A landscape with many valleys, sampled at points; each row gives a point and its height.
From any point a ball takes the steepest step (drop divided by distance) to one of its 2 nearest points. It stops when none of these is lower. Distance is the straight distance between rows; heights are no part of it.
taz: -21 30 6 14 9 -3 -8 -3 -21 0 -4 -29 9 6 7 2 -10 5 24 -5 17 -8 23 21 1 -35 -7 1 -3 -4 -39 11 18 -13 6 1 -6 -13 0 -3 -25 8 20 3  height 5.99
Paku: 2 -3 2 4 -11 -4 -14 12 -6 -17 2 -4 6 -2 19 13 17 -11 7 -8 -3 -8 -12 24 -6 15 -11 -6 18 -2 -2 12 18 26 -3 -9 -6 -19 0 15 -10 16 -2 -5  height 7.60
musum: -13 -4 26 -34 22 -8 -20 -6 11 -5 -9 -9 -20 -7 14 -3 5 17 6 -1 -14 2 -2 11 -6 4 7 -12 7 7 -2 -1 9 11 -10 -13 -4 8 1 9 -12 0 0 -3  height 4.78
naf: 14 -13 -12 -5 16 -13 31 -16 7 -2 4 3 6 16 -17 -34 4 8 17 -14 -1 -18 -8 -11 -1 35 -6 30 16 9 -4 -2 5 -1 -2 0 -23 18 12 -1 23 2 12 3  height 5.03
lev: -21 4 -4 -12 12 21 31 -7 -4 -14 -8 -12 18 9 -12 12 12 2 5 10 -6 -1 15 13 0 -6 12 3 -3 20 -3 5 11 -13 13 4 17 7 -6 -8 -19 -1 20 13  height 3.35
kamet: 7 10 13 1 -23 -8 4 -14 -2 -18 4 30 26 13 19 6 10 -11 -11 -5 22 -11 -34 -3 11 4 -6 2 -8 -21 -1 19 6 12 -2 -17 -1 9 -3 -6 1 -10 -8 -14  height 8.13
dus: 18 -6 -14 22 12 17 2 -10 -27 2 -20 3 2 18 0 0 20 -1 13 3 -9 16 19 0 -23 -4 -15 -1 -8 -10 8 2 -18 -9 -7 19 -20 12 -13 -1 9 -5 26 19  height 5.07
Panas: 22 -1 -7 9 -18 37 4 5 -28 -6 -9 -5 -6 -34 -12 11 41 2 0 -5 -22 2 24 -12 -32 5 1 3 2 24 24 4 1 -10 19 1 -16 4 -10 -12 -6 -2 2 12  height 8.51
geziz: 28 -9 -9 0 -16 28 11 -6 0 -17 -2 9 1 -17 -20 -3 17 1 4 3 -28 16 4 -11 -31 17 -7 -5 15 28 13 1 -2 -9 4 -4 -14 -7 -4 8 -5 9 3 10  height 8.21
Ponaf: 23 1 -21 7 -7 19 -7 3 -31 5 -18 -16 -10 4 -8 6 6 7 18 16 -1 8 31 -7 -21 -16 -18 -6 -2 6 12 5 -22 -19 -6 14 -1 17 -25 -10 13 -6 6 7  height 4.64
Pego: 4 -10 -9 -6 -4 25 -13 19 -20 1 -5 -1 -33 -18 8 4 17 21 -3 -17 -17 -9 20 -16 -22 5 -4 -5 -7 22 27 15 3 6 8 -24 -4 17 -5 -12 21 1 -26 -7  height 8.92
Nel: 9 12 -2 -18 17 4 -8 -2 3 3 -25 18 -23 26 -1 -26 -20 25 -21 14 -11 3 -11 -8 11 -25 -8 -4 -10 -13 19 -9 -8 1 -25 6 -3 21 -7 -2 17 -5 3 28  height 4.02
sugo: -15 3 2 3 -3 -2 4 -1 8 4 -1 14 4 10 35 -20 -24 -9 -42 7 -16 7 -9 1 -2 -14 4 -4 10 9 22 -7 12 -2 -8 6 19 13 -6 -1 9 1 17 1  height 2.48
lomi: 7 -2 11 -3 -3 -6 -10 -6 9 -16 -3 35 12 14 -4 5 14 0 -8 3 23 1 -19 -9 18 1 3 1 -21 -29 -10 -4 5 12 -19 -10 -3 17 -3 1 10 -24 -23 -9  height 8.35
fud: 19 -15 -19 7 15 21 6 9 -19 -7 -17 13 -7 20 -21 1 3 0 17 5 0 10 -5 6 -8 9 -22 -5 -1 8 -1 17 -16 8 -10 18 -21 10 -11 -2 11 -5 10 20  height 5.48
gedo: -23 -8 -7 -24 33 -14 14 -6 8 -1 -9 2 -1 17 -37 7 4 0 25 7 13 -3 19 11 23 17 13 11 -4 15 -34 3 -4 -2 -12 3 9 3 -3 -11 -2 -2 17 -8  height 4.65
bek: -9 13 30 6 14 4 9 -26 -7 -6 1 -25 -1 -8 20 10 8 10 33 -9 8 8 -19 20 -17 -12 1 8 12 -12 -22 6 0 -15 25 13 -13 -18 4 -3 -24 -22 16 18  height 5.17
Lita: -6 -6 3 -10 21 -28 -12 -10 9 20 16 4 -4 21 -13 -4 -6 -1 37 -4 15 -10 -14 11 26 31 2 11 -6 -16 -33 5 -14 14 -7 17 -11 -3 12 14 14 4 17 -14  height 2.64
dake: -8 32 0 -37 -8 -6 -8 -7 10 -2 -1 17 1 15 14 -3 -2 -16 -29 2 -14 1 -28 8 17 -10 5 9 4 1 54 -5 12 -1 -9 16 30 23 8 -2 14 14 -1 12  height 5.21
Kolig: -22 21 -5 -4 -24 -8 8 4 4 11 0 15 5 28 29 -14 -26 -21 -20 13 -8 -8 -27 6 17 -13 3 15 18 17 26 1 13 -1 -3 20 17 13 -11 -1 14 3 30 17  height 3.61
Gubu: -11 1 13 -10 -7 -32 -34 14 7 -3 8 -18 -8 -8 12 -6 16 -5 -11 -5 -21 -6 40 -10 -2 -7 -17 -14 14 -16 -6 -23 28 21 -31 8 -3 2 6 21 4 24 11 -17  height 8.10
bivof: 9 3 12 6 -6 -16 -6 -1 10 -1 2 30 18 -2 -3 8 8 -14 -20 8 20 7 -19 -14 19 -4 15 -1 -22 -30 8 -23 10 -12 -16 0 -1 -5 -1 -4 1 -22 -15 3  height 8.54
Kime: 26 33 -7 -21 -38 5 -3 4 2 -23 -1 7 14 2 13 7 1 13 6 7 4 -10 -41 -3 -17 8 6 1 19 8 -2 8 10 5 7 15 -24 -8 -21 3 -14 -11 6 23  height 7.43
rad: -11 3 1 -14 -9 -3 12 2 8 8 -11 -5 -11 7 22 -31 -33 12 -3 18 -13 -9 -5 8 -16 -4 10 -3 15 19 -23 -4 2 14 0 16 -14 -9 -18 4 -3 0 18 0  height 4.96
vep: 21 -5 2 4 -15 -38 -11 -8 19 9 12 20 17 -9 -24 -20 6 -16 -18 0 15 4 2 -30 19 12 3 13 -8 -23 -7 -40 7 -12 -29 -5 -23 6 8 7 24 -7 7 6  height 8.74
Koto: 19 -7 -21 18 -5 -1 0 7 -17 20 -11 -27 -1 2 -15 4 12 1 22 2 1 1 51 -20 -14 -5 -21 4 -1 -5 -4 2 -34 -33 -8 -3 0 3 -17 -6 6 1 6 -6  height 4.17
Tak: -6 0 12 4 5 19 9 -6 -2 -15 -2 11 19 15 7 4 3 6 -4 -5 11 8 -10 9 9 -15 -18 -1 -24 -2 19 14 -13 5 7 -10 18 33 3 -9 -1 1 -15 2  height 5.81
bim: -2 9 -1 30 -2 -16 -25 -6 -26 9 -17 -3 -5 8 2 25 -6 2 -2 23 7 14 29 4 -5 -25 -6 -23 -21 -33 -1 -15 -12 -18 -6 -8 19 -9 -19 0 -1 -3 -21 -23  height 5.58
duzub: 27 -19 -3 2 5 5 33 2 2 -5 1 -6 -16 -21 -34 -37 9 5 25 -32 -1 -10 4 -17 -4 9 -9 21 15 19 -5 -2 -8 1 -1 -7 -25 16 9 0 14 -12 12 -4  height 5.54
Gufar: 1 4 -14 2 -20 13 -10 20 -5 -11 11 -7 3 0 11 8 -10 -2 -5 6 5 0 -26 15 1 15 -6 -17 13 22 -4 19 14 20 -4 5 -11 -16 -10 10 -1 9 -11 10  height 7.31
debad: 5 12 -2 -16 3 13 23 -11 2 -9 -2 5 17 21 -2 -1 -9 15 6 15 0 2 -5 8 -7 1 0 12 -7 20 5 0 -5 -12 19 12 0 22 -4 -7 -6 -4 11 20  height 2.23
nete: -11 -4 14 -32 32 7 7 -15 23 3 -1 0 -33 -1 5 1 -19 23 -10 -4 -22 14 -37 -2 7 23 29 -2 -4 13 10 7 4 23 0 -7 19 3 8 4 -6 0 -19 -10  height 5.79
zov: 12 -23 -10 17 -20 22 15 36 -11 -2 -8 -7 -13 -31 -31 -9 15 6 16 -21 1 -26 25 -17 6 0 -3 12 -2 23 -14 21 -10 -3 -1 -21 -7 1 10 -14 5 -3 2 -3  height 6.26
Gine: 4 -10 0 18 -6 1 19 -3 2 7 24 -4 23 -27 -4 25 11 -24 -7 -4 0 7 1 -3 -9 17 5 11 15 -1 -2 0 9 -17 33 5 3 -28 14 -9 -19 -4 -4 -3  height 6.21
Tobus: -6 -1 12 9 18 22 0 -3 -17 -10 -21 9 -4 -5 -6 -5 13 14 -10 -4 8 7 9 -9 -3 -29 -6 -4 -25 -2 9 15 -27 4 -6 -22 7 30 3 -18 7 -11 -25 -7  height 5.40
kep: 10 -1 13 14 -21 -6 -3 -11 2 13 2 -20 1 -14 -1 -7 -3 8 34 -2 6 3 37 -8 -17 2 -12 -7 3 -10 -16 -4 -12 -27 15 -7 -10 -13 3 8 -9 -10 16 -10  height 4.30
viv: -5 6 -3 -8 -15 -8 -17 6 9 -5 5 0 -5 6 29 -17 -21 -11 -20 -3 -19 9 -16 8 6 -6 -11 -9 23 5 30 12 16 2 -11 -8 8 3 -2 22 6 15 -8 11  height 2.99
gem: -7 -23 -14 -3 16 -14 4 5 19 3 4 2 -8 31 -10 -11 -6 5 22 1 -2 -16 -2 11 15 44 -9 9 8 0 -34 7 2 29 -18 7 -3 -2 7 12 12 7 16 -14  height 3.50
Suz: -4 21 4 -3 5 7 4 -4 -7 -28 5 12 23 8 14 16 28 -26 -21 1 -7 1 -18 24 -8 8 -6 -3 -6 -1 22 10 14 -2 18 -1 19 -2 8 -18 -20 10 -18 -7  height 6.63
vimi: -2 10 -2 46 -2 16 -2 17 -46 7 0 -23 -1 -28 27 9 18 8 3 -31 -6 -18 25 -10 0 -35 1 12 -22 3 -2 10 -6 4 12 -20 -3 8 -6 -19 2 7 -10 -17  height 2.69
Zup: -18 -27 -16 20 7 -2 15 10 13 2 5 12 21 21 -7 -15 -9 -7 -13 1 4 2 0 -14 11 10 0 6 -4 -10 6 -5 -5 -9 1 4 20 8 6 -8 23 8 5 1  height 6.62
til: -18 -25 -22 25 2 14 11 22 -8 13 6 1 2 0 -7 -8 -19 -10 -24 -2 -10 6 4 -12 -3 5 3 -6 10 11 8 5 -11 8 -2 14 21 -6 -1 -11 19 5 3 3  height 7.00
bor: 0 -2 -7 49 8 -19 -25 -10 -12 8 6 8 23 9 7 15 2 -29 1 -7 18 18 0 7 1 -16 -7 -13 -23 -37 12 -13 -12 -11 -7 -6 5 -5 3 5 13 7 -4 0  height 6.25
tonuz: -13 -26 2 9 -5 7 20 4 9 -4 3 -3 3 -7 8 -17 -8 21 -9 3 -7 4 9 -12 -13 17 -5 -11 1 8 8 5 -7 3 9 -17 22 9 7 6 5 7 -12 -25  height 5.74
vip: -8 -6 -16 -20 -19 10 8 5 22 -1 -1 7 -3 5 4 -21 -36 24 -7 28 -6 2 -12 -7 -16 9 0 -9 11 26 -13 -7 -8 9 10 -7 6 -15 -12 16 -7 -2 -16 -1  height 5.56
Depu: 31 14 -7 -12 -32 -20 -12 1 11 -10 12 14 14 9 2 2 -4 -3 0 -3 28 5 -32 -12 3 -1 -9 2 4 -23 10 -5 -1 -16 -3 -9 -19 -8 -5 16 8 -7 -21 22  height 8.01
vetoz: -2 10 4 -2 14 19 6 -13 -12 -18 2 4 24 14 2 15 25 -13 6 -8 6 9 0 13 -3 -6 -9 3 -11 -5 27 15 1 -12 7 -15 7 13 16 -1 -5 14 -8 4  height 6.18
tov: 8 -2 20 -9 -12 5 -6 -1 23 5 2 10 -28 -15 -9 -10 -8 15 9 16 20 -10 -22 -5 20 -4 28 1 -16 -17 -26 -1 -4 15 -7 1 0 -16 -1 10 -22 -32 -25 -17  height 6.14
kes: -4 -25 27 38 47 21 5 -23 4 23 0 19 -23 -3 2 7 -2 -5 0 1 -6 20 -6 14 3 3 10 -3 -14 -19 0 -10 -34 19 12 8 9 6 6 -3 1 -12 -9 -8  height 3.67
zud: -3 -4 17 47 21 22 1 1 -35 13 4 -23 2 -36 13 18 19 -17 0 -31 -3 2 14 -6 4 -39 5 15 -17 -12 16 7 -11 -13 6 -9 10 -2 7 -20 2 13 -5 -1  height 3.54
Gozu: -33 11 25 16 0 -18 -10 22 -4 8 -1 -3 8 -28 2 6 3 1 -10 4 6 -25 19 7 24 -22 1 -9 -7 -5 -51 1 16 16 -21 8 -4 -12 -4 -17 -17 -1 8 -18  height 6.53
lefa: 5 15 -5 -6 3 1 -8 -5 11 -10 6 12 8 -3 22 13 16 -32 -25 0 -7 8 -31 28 -5 19 -8 10 8 -25 31 5 9 -1 22 11 19 0 5 -5 -19 16 -13 -13  height 7.06
lim: 12 24 -1 -18 -20 -13 16 -11 15 -1 3 18 8 5 7 9 -4 2 1 4 6 -8 -32 -13 3 13 29 16 1 4 -17 -6 2 11 5 21 -15 -5 -17 -3 -4 -13 20 16  height 6.96
Litam: -13 5 36 16 21 4 -13 -13 -16 -5 -8 -23 -7 -2 5 18 12 2 44 -14 12 5 -5 21 -4 -2 -2 3 9 -2 -25 10 0 8 22 3 -11 -26 14 -6 -28 -9 10 -4  height 5.52
gepog: -8 -7 -18 0 -16 21 13 36 -6 -4 8 -13 4 -16 -2 -2 -8 3 -4 -8 2 -6 -17 -3 7 11 5 8 7 36 -1 22 -2 19 2 2 -6 -13 3 -11 -4 4 -11 9  height 7.63
ganir: 6 9 -21 -10 -16 -9 -5 -9 15 5 22 -2 26 10 -10 15 -18 -17 -6 11 10 22 -11 -8 -1 5 -10 0 5 10 33 -18 -5 -29 17 6 1 -23 5 18 7 13 -4 31  height 7.45
Ner: 6 -1 11 -6 25 26 6 0 8 2 -4 9 -35 -3 8 -5 -14 14 -5 5 -9 8 -40 -1 9 3 21 -3 -9 14 1 13 -13 23 7 5 2 6 2 2 -9 -22 -11 1  height 6.24
dab: -8 11 -8 26 -17 2 -23 9 -36 10 -1 -21 -13 -34 31 17 22 1 -10 -17 -12 -5 21 -3 -12 -20 -8 -9 -7 4 1 -3 22 7 17 -9 -7 -6 -17 -15 2 1 -14 -7  height 1.39
rapod: 2 -6 0 24 8 5 15 -2 -13 0 -5 12 12 -17 -5 16 15 -20 -18 -1 3 11 -2 -10 1 -18 16 -2 -8 -6 0 -17 -7 -8 4 12 -3 -4 -9 -15 -8 -7 7 9  height 4.87
pipon: 3 1 -8 18 -18 12 -1 14 -10 -4 -1 -7 -6 -4 12 4 -22 6 14 10 21 -4 -19 12 5 -8 -12 -4 3 -3 -10 20 -13 23 17 1 -14 -14 -4 10 -7 -13 -15 12  height 7.01
sel: 0 9 19 -30 14 2 -29 0 8 -13 -10 -6 -27 -3 7 -11 4 28 1 -6 6 7 -21 8 3 -8 -1 -18 3 -6 13 17 10 18 -10 -23 -7 10 7 6 5 -8 -23 0  height 4.37
zikiz: -10 -3 23 6 37 -12 -10 -30 10 15 9 10 4 15 2 6 -3 -13 23 -10 18 -3 -13 16 24 5 9 15 -16 -20 -19 -2 -19 9 -4 8 -2 5 8 7 4 0 20 -8  height 1.65
fug: -16 -7 10 -24 -2 -11 -27 14 20 3 3 -8 -13 -5 -9 4 16 1 -35 16 -14 -9 25 -21 -24 3 15 -24 11 12 2 -33 32 10 -22 5 8 -10 -4 6 2 5 -8 -13  height 7.56
fazek: -10 -13 -24 26 -5 17 5 17 -10 21 5 -21 -8 -17 2 -2 -22 -6 -27 7 -23 8 5 -20 -18 0 14 -2 22 24 -4 -14 0 -5 17 29 11 -25 -21 -3 2 9 4 5  height 7.41
Norub: -15 11 8 15 16 -6 -16 -1 -23 -8 0 -27 6 0 9 24 4 -7 41 -17 22 2 14 22 -2 -15 -8 -1 4 -15 -24 14 6 -3 3 0 -12 -25 11 7 -22 9 13 0  height 5.78
Ropiv: 3 6 -7 -30 5 -1 2 -6 23 10 -6 16 -21 1 -10 -14 -31 24 3 34 7 -11 -18 9 20 -5 29 -2 -12 0 -17 -7 -10 -1 -3 7 12 -30 -5 5 -15 -21 -28 -9  height 5.77
rino: -10 -18 17 13 40 3 -3 -21 8 10 -12 8 -9 9 -5 5 -2 -5 18 5 -4 13 8 21 1 2 9 -1 -16 -10 -18 -8 -25 7 12 3 3 2 8 -3 0 -13 8 -1  height 2.76
zuf: 5 20 -15 -30 -2 12 3 -2 4 -10 9 6 17 13 -3 0 10 -24 -34 -12 -9 -6 -11 12 14 0 -6 21 10 7 56 7 13 -13 6 14 30 28 26 -12 3 17 -1 12  height 5.82
Muvo: -13 -7 -18 -13 12 -17 6 2 18 -1 6 1 21 41 -8 -14 -15 3 18 2 3 -10 4 12 2 29 -10 6 6 2 -14 0 13 12 -9 -3 3 7 -7 10 22 19 21 -9  height 4.16
naru: -3 10 -11 39 -9 -19 -29 -4 -31 -4 -4 -4 16 -1 7 35 6 -13 6 -9 12 15 16 6 -4 -40 -14 -26 -19 -29 7 -11 5 -12 6 -13 10 -13 3 7 -3 13 -18 -13  height 5.93
Kavis: 14 7 -15 -17 -23 2 5 6 12 -9 21 -5 8 7 13 -11 -7 -10 -15 -9 -11 -7 -23 11 -3 15 -22 2 30 16 38 17 13 3 -1 1 6 3 15 14 9 21 1 5  height 1.78
lugak: -9 -8 -4 28 12 6 -8 0 -16 2 -1 1 1 8 13 13 -7 -7 8 1 16 10 -17 17 12 -14 -12 -6 -5 -16 -5 12 -10 16 7 3 -7 -7 -6 -3 -2 2 -1 2  height 6.77
mebur: 22 38 -4 -24 -47 -11 -11 0 5 -9 13 9 7 12 13 17 -18 -6 1 0 27 -12 -41 -1 10 3 5 4 6 -12 16 7 7 -3 1 3 -11 -11 -16 12 3 -2 -8 27  height 7.78
nuro: 2 -16 -7 -9 -10 6 22 6 17 -9 0 18 -7 4 -7 -32 -25 31 -3 8 -6 -6 -3 -4 -3 4 -18 -13 0 10 7 -3 -16 5 11 -23 17 15 -5 6 8 5 -29 -8  height 6.06
Peb: -3 -7 0 -17 5 -14 8 -1 8 -11 -5 -8 1 14 -2 -18 -6 20 12 1 -10 -5 31 6 -18 8 -15 -10 13 6 -11 -4 13 -6 -12 -11 -2 13 -6 9 7 12 20 -4  height 4.73
nov: -5 -19 3 1 2 -13 2 -9 7 1 -15 -1 10 5 5 -6 -6 15 -3 12 -20 4 41 -8 -28 8 -14 -13 5 -4 -3 -12 2 -3 -1 -18 16 14 -6 3 2 10 7 -21  height 5.18
lanir: 31 0 -10 -25 2 -10 30 -14 23 -7 11 7 7 6 -13 -19 4 -3 10 -15 -19 -11 -26 -2 -12 47 1 25 23 11 2 -5 13 -3 4 -2 -9 7 10 3 11 12 13 -6  height 4.36
zodaz: 1 9 8 -18 -9 -22 -44 8 13 7 7 -15 -28 -16 12 -4 20 1 -23 5 -22 -6 31 -15 -22 -1 2 -26 6 -9 12 -28 33 13 -28 -2 2 -5 -3 22 9 16 -15 -9  height 7.87
vupi: -20 18 13 16 0 -21 6 1 -6 0 -3 -19 16 -7 2 7 -13 4 16 6 16 -22 37 7 13 -27 0 -1 -7 -7 -51 3 3 -7 -13 7 -11 -17 -8 -10 -32 3 23 -26  height 6.23
supiz: 3 2 9 32 18 16 7 -6 -21 2 -5 2 0 -35 -1 17 26 -26 -14 -27 11 10 -10 0 18 -38 16 0 -10 -6 10 2 -10 -7 -1 7 -1 2 2 -22 -10 -12 -6 12  height 4.25
vog: 34 12 -11 -15 -26 -23 -1 -6 3 2 12 24 8 7 -17 -10 -4 -7 5 -12 15 -5 -34 -24 9 11 2 12 -1 2 9 -16 -7 -11 0 6 -25 -2 2 9 17 -9 -7 29  height 8.23
Fidi: -41 -8 -1 -15 11 -10 -16 31 9 -6 -2 -5 -4 -5 -5 -5 14 -3 -31 3 -14 -18 19 -16 2 3 19 -16 2 13 -10 -7 37 22 -20 10 2 -1 1 -13 -4 0 9 -9  height 7.20
Vopur: 23 -12 -3 -8 2 -29 6 3 7 3 4 30 23 3 -20 -10 13 -29 -4 -2 0 4 -9 -22 12 19 5 15 -9 -2 6 -30 -4 -23 -4 -4 -18 3 5 -1 24 -5 6 14  height 8.50
gimib: -6 5 22 3 -12 -14 -15 -3 7 -18 6 11 13 2 33 -2 13 -8 -11 -7 -3 -11 -5 8 -1 -1 -7 -14 -1 -17 5 6 22 18 -11 -10 -4 7 4 9 -14 3 -4 -17  height 7.86
lebat: 0 -10 9 7 27 22 -1 -9 -15 1 -22 21 -28 -3 6 -12 -1 21 -5 21 8 1 -1 17 2 -29 -3 -11 -27 -25 8 10 -27 21 2 -11 12 10 -1 -4 3 -20 -27 -15  height 5.00
Zif: 12 13 -11 -15 -10 -1 1 -15 16 2 21 4 25 -4 8 22 -5 -20 -9 9 10 21 -27 6 -4 18 2 10 7 -10 35 3 4 -21 29 -3 9 -21 11 5 -9 13 -21 0  height 7.57
rok: -37 -7 12 5 2 -11 -5 29 -7 5 3 3 2 -13 -14 0 2 3 -32 12 -2 -20 25 -2 14 0 18 -17 -10 -2 -35 -2 19 18 -25 9 2 -1 0 -24 0 -7 0 -28  height 6.86
lovop: 0 9 12 12 4 4 5 -20 0 10 -6 -30 -2 -9 4 -3 -2 8 37 -2 12 6 14 5 -18 -13 6 7 14 -15 -25 -1 -3 -25 18 9 -24 -8 9 1 -11 -17 23 17  height 4.79
gisep: 5 -18 -8 0 0 -2 17 -5 10 12 24 -14 24 -8 -14 11 -2 -28 2 -4 9 8 3 -14 -4 21 16 10 6 12 2 -16 -1 -42 28 -2 -10 -21 19 3 2 9 9 8  height 6.75
povi: 6 4 -4 6 -19 -13 -23 -4 -5 -4 -4 -15 0 -3 -9 20 -1 12 24 12 11 20 32 -2 -24 -7 -16 -18 2 -12 -6 -11 -6 -22 14 -11 -2 -20 -9 13 -10 4 3 -7  height 4.77
sosob: -27 -11 -12 -4 13 6 20 -5 1 -9 -7 8 27 21 -15 -6 2 4 -6 1 8 4 10 2 19 -10 -9 1 -28 9 11 4 -6 -5 1 -17 29 29 4 -14 10 1 -3 -1  height 6.19
zela: 7 2 -3 26 -10 -11 -14 9 -23 22 -10 -31 -7 -8 8 16 12 1 17 7 -12 -7 59 0 -10 -4 -12 4 5 0 -24 3 -13 -16 -5 -1 2 -7 -16 -14 -11 7 8 -19  height 3.51
dubit: -7 21 -10 -18 -18 -9 12 2 19 7 -2 -7 -5 26 23 -26 -35 5 -3 8 -1 -9 -11 8 5 -4 8 11 19 18 -6 -6 12 -3 -9 24 6 -5 -10 5 1 15 32 21  height 4.42
supa: -6 -25 7 30 -1 16 26 8 -8 1 8 -5 12 -20 -17 14 15 -18 -5 -4 -8 5 22 -5 -9 10 8 8 2 8 -11 -3 -1 -7 19 9 7 -11 7 -13 -11 -2 18 -3  height 5.59
Nimu: 15 -2 -10 7 -13 27 4 8 -24 1 -8 -21 -19 -16 14 14 33 20 3 -6 -21 1 36 -12 -25 5 -4 5 0 27 20 11 5 -5 11 -14 -5 18 -9 0 8 7 3 2  height 8.75
ros: 32 -21 0 14 -10 26 21 16 -14 -5 -13 -6 -24 -23 -38 -12 30 2 26 -38 -2 -16 11 -25 -9 10 -10 19 9 14 -8 13 -15 3 4 -12 -20 3 13 -1 12 -7 7 2  height 5.89
tagok: 13 10 -1 -24 12 12 12 -2 2 -4 -25 18 1 21 -5 -7 -14 22 -8 11 -5 2 -8 4 12 -17 -5 10 -17 10 12 -2 -26 7 -9 10 -3 41 -4 -15 6 -12 4 26  height 3.37
zof: 15 7 12 -13 -12 -5 8 -1 16 4 -5 11 -12 -2 -9 -9 -12 18 12 4 4 -10 -21 -13 5 6 12 9 0 0 -24 -10 -9 -3 -3 1 -19 -1 -4 2 -10 -22 -6 7  height 6.52
Lod: 1 -32 20 23 33 14 3 -17 6 19 -14 17 -36 -2 4 -18 -6 20 4 9 -9 8 2 5 0 -10 -8 2 -16 -27 -6 4 -39 35 5 -2 2 22 11 12 3 -24 -14 -17  height 4.49
Sibe: 26 -9 3 5 -9 -9 -23 3 20 6 15 17 -2 -3 -22 3 -3 -10 -4 5 22 12 -15 -12 13 7 12 -7 -8 -28 0 -28 8 -5 -34 8 -17 -12 5 15 4 -19 -12 3  height 8.73
luza: -28 5 15 -14 -1 -31 -26 12 12 16 15 -23 -11 -9 1 -10 -6 12 -25 -4 -9 -7 39 -10 8 -25 -1 -11 6 -4 -14 -6 23 0 -30 -5 10 0 0 8 -5 21 16 -24  height 8.28
mavaf: -11 9 22 7 4 -24 -23 -7 -12 12 -1 -15 -4 -7 6 21 -16 11 9 15 14 17 26 15 -2 -35 -10 -25 -3 -18 -20 -8 -2 -17 4 -4 8 -23 -8 2 -20 0 -8 -15  height 5.22
begu: -26 5 -6 -32 15 12 28 -5 -1 -12 -5 -8 10 9 -31 22 2 4 16 10 5 -9 16 12 11 15 24 8 -18 26 -27 12 0 -3 8 3 21 4 -1 -17 -14 -1 19 9  height 4.08
denan: -1 -15 -4 15 -7 11 -3 22 -14 11 -10 -9 -10 -30 -18 6 5 -3 0 -12 4 -4 17 -13 11 -14 2 -6 -3 -1 -22 4 -7 11 -15 -4 -11 4 -2 -7 1 -5 -5 -8  height 6.61
vif: 8 4 15 -24 -15 -1 -18 1 10 -4 14 -18 -15 -5 32 -17 -16 12 -12 -20 -1 3 -31 8 1 0 -2 -12 21 3 16 19 13 23 -3 -14 -6 -4 0 25 5 5 -15 1  height 3.78
dav: 11 -8 -10 -3 -28 30 22 12 4 -13 6 -9 2 -23 -18 -7 -7 6 0 -12 -8 3 -2 -13 -20 5 -5 6 15 32 11 6 -9 -4 12 -13 -9 -2 -4 3 -2 10 -1 8  height 7.95
Girum: -19 1 8 -42 26 4 -5 4 13 -9 -1 -7 -19 -4 6 -4 5 19 -16 -4 -22 6 -14 2 -2 21 20 -17 -2 27 20 -4 18 14 -6 -12 9 11 7 -3 -2 5 -11 2  height 5.27
fute: 19 -2 -1 -14 -12 -3 18 -16 10 -1 14 14 8 12 23 -23 0 -18 -9 -12 -16 -4 -14 10 -8 29 -10 22 22 -6 19 13 12 -7 8 -1 2 9 5 10 10 15 9 4  height 3.21
vini: 2 -8 -17 -2 -11 -15 -2 2 4 2 17 -19 18 1 -12 15 -3 -24 7 4 5 18 13 -12 -14 6 -7 1 18 8 12 -26 9 -32 20 0 -9 -36 12 26 -1 24 14 12  height 7.11
Gulan: 6 8 -12 33 -13 0 -21 12 -33 10 -8 -21 -7 -22 18 19 24 6 16 1 -11 3 30 3 -22 -1 -10 -4 0 7 -11 0 6 3 13 7 -7 -13 -21 0 -18 -2 4 -1  height 2.62
Nak: -11 -2 -2 -33 16 -8 4 -2 28 5 -2 10 -32 0 -36 -7 -32 25 9 27 -7 -14 -15 -1 31 11 31 2 -9 9 -29 -3 -6 13 -8 -1 20 -20 12 4 -8 -15 -17 -23  height 5.43
zivif: -10 -12 -4 -31 26 -19 12 2 28 1 -5 5 -20 11 -48 -3 -9 11 11 14 -11 -6 5 1 19 19 25 -1 -3 16 -28 -15 -7 3 -12 1 17 -6 9 -9 2 -8 0 -16  height 5.06
bofuv: -5 -9 -10 24 9 -3 -16 -10 -10 6 6 16 8 18 2 13 -7 -24 -1 -2 36 15 -17 3 19 -10 -9 -10 -15 -27 12 -1 -18 -3 -10 -5 -11 -5 6 3 19 -3 -14 6  height 6.51
Nasuz: 1 14 -24 -4 -6 5 26 -11 5 -7 27 4 33 15 2 -1 8 -41 -23 -3 -1 -18 -9 8 7 26 -6 23 12 -16 31 21 10 -17 16 1 25 18 28 -18 0 10 0 -2  height 6.49
Pimo: 1 23 9 -27 5 -15 -8 -14 4 9 -18 14 -10 28 17 -10 -14 2 -11 0 -6 1 -27 11 20 -12 3 3 1 -6 39 0 1 4 -20 17 1 23 0 8 11 -2 8 30  height 4.59

Where does a ball stop that starts at each point below?
rok -> kep
pipon -> kep
nuro -> sugo
Sibe -> Gufar
Nimu -> Gufar
Vopur -> debad
zof -> debad
denan -> dab
fazek -> dab
zuf -> debad
Pego -> Gufar
gisep -> dab
dus -> dab
tonuz -> zikiz
Tobus -> zikiz
zov -> Kavis
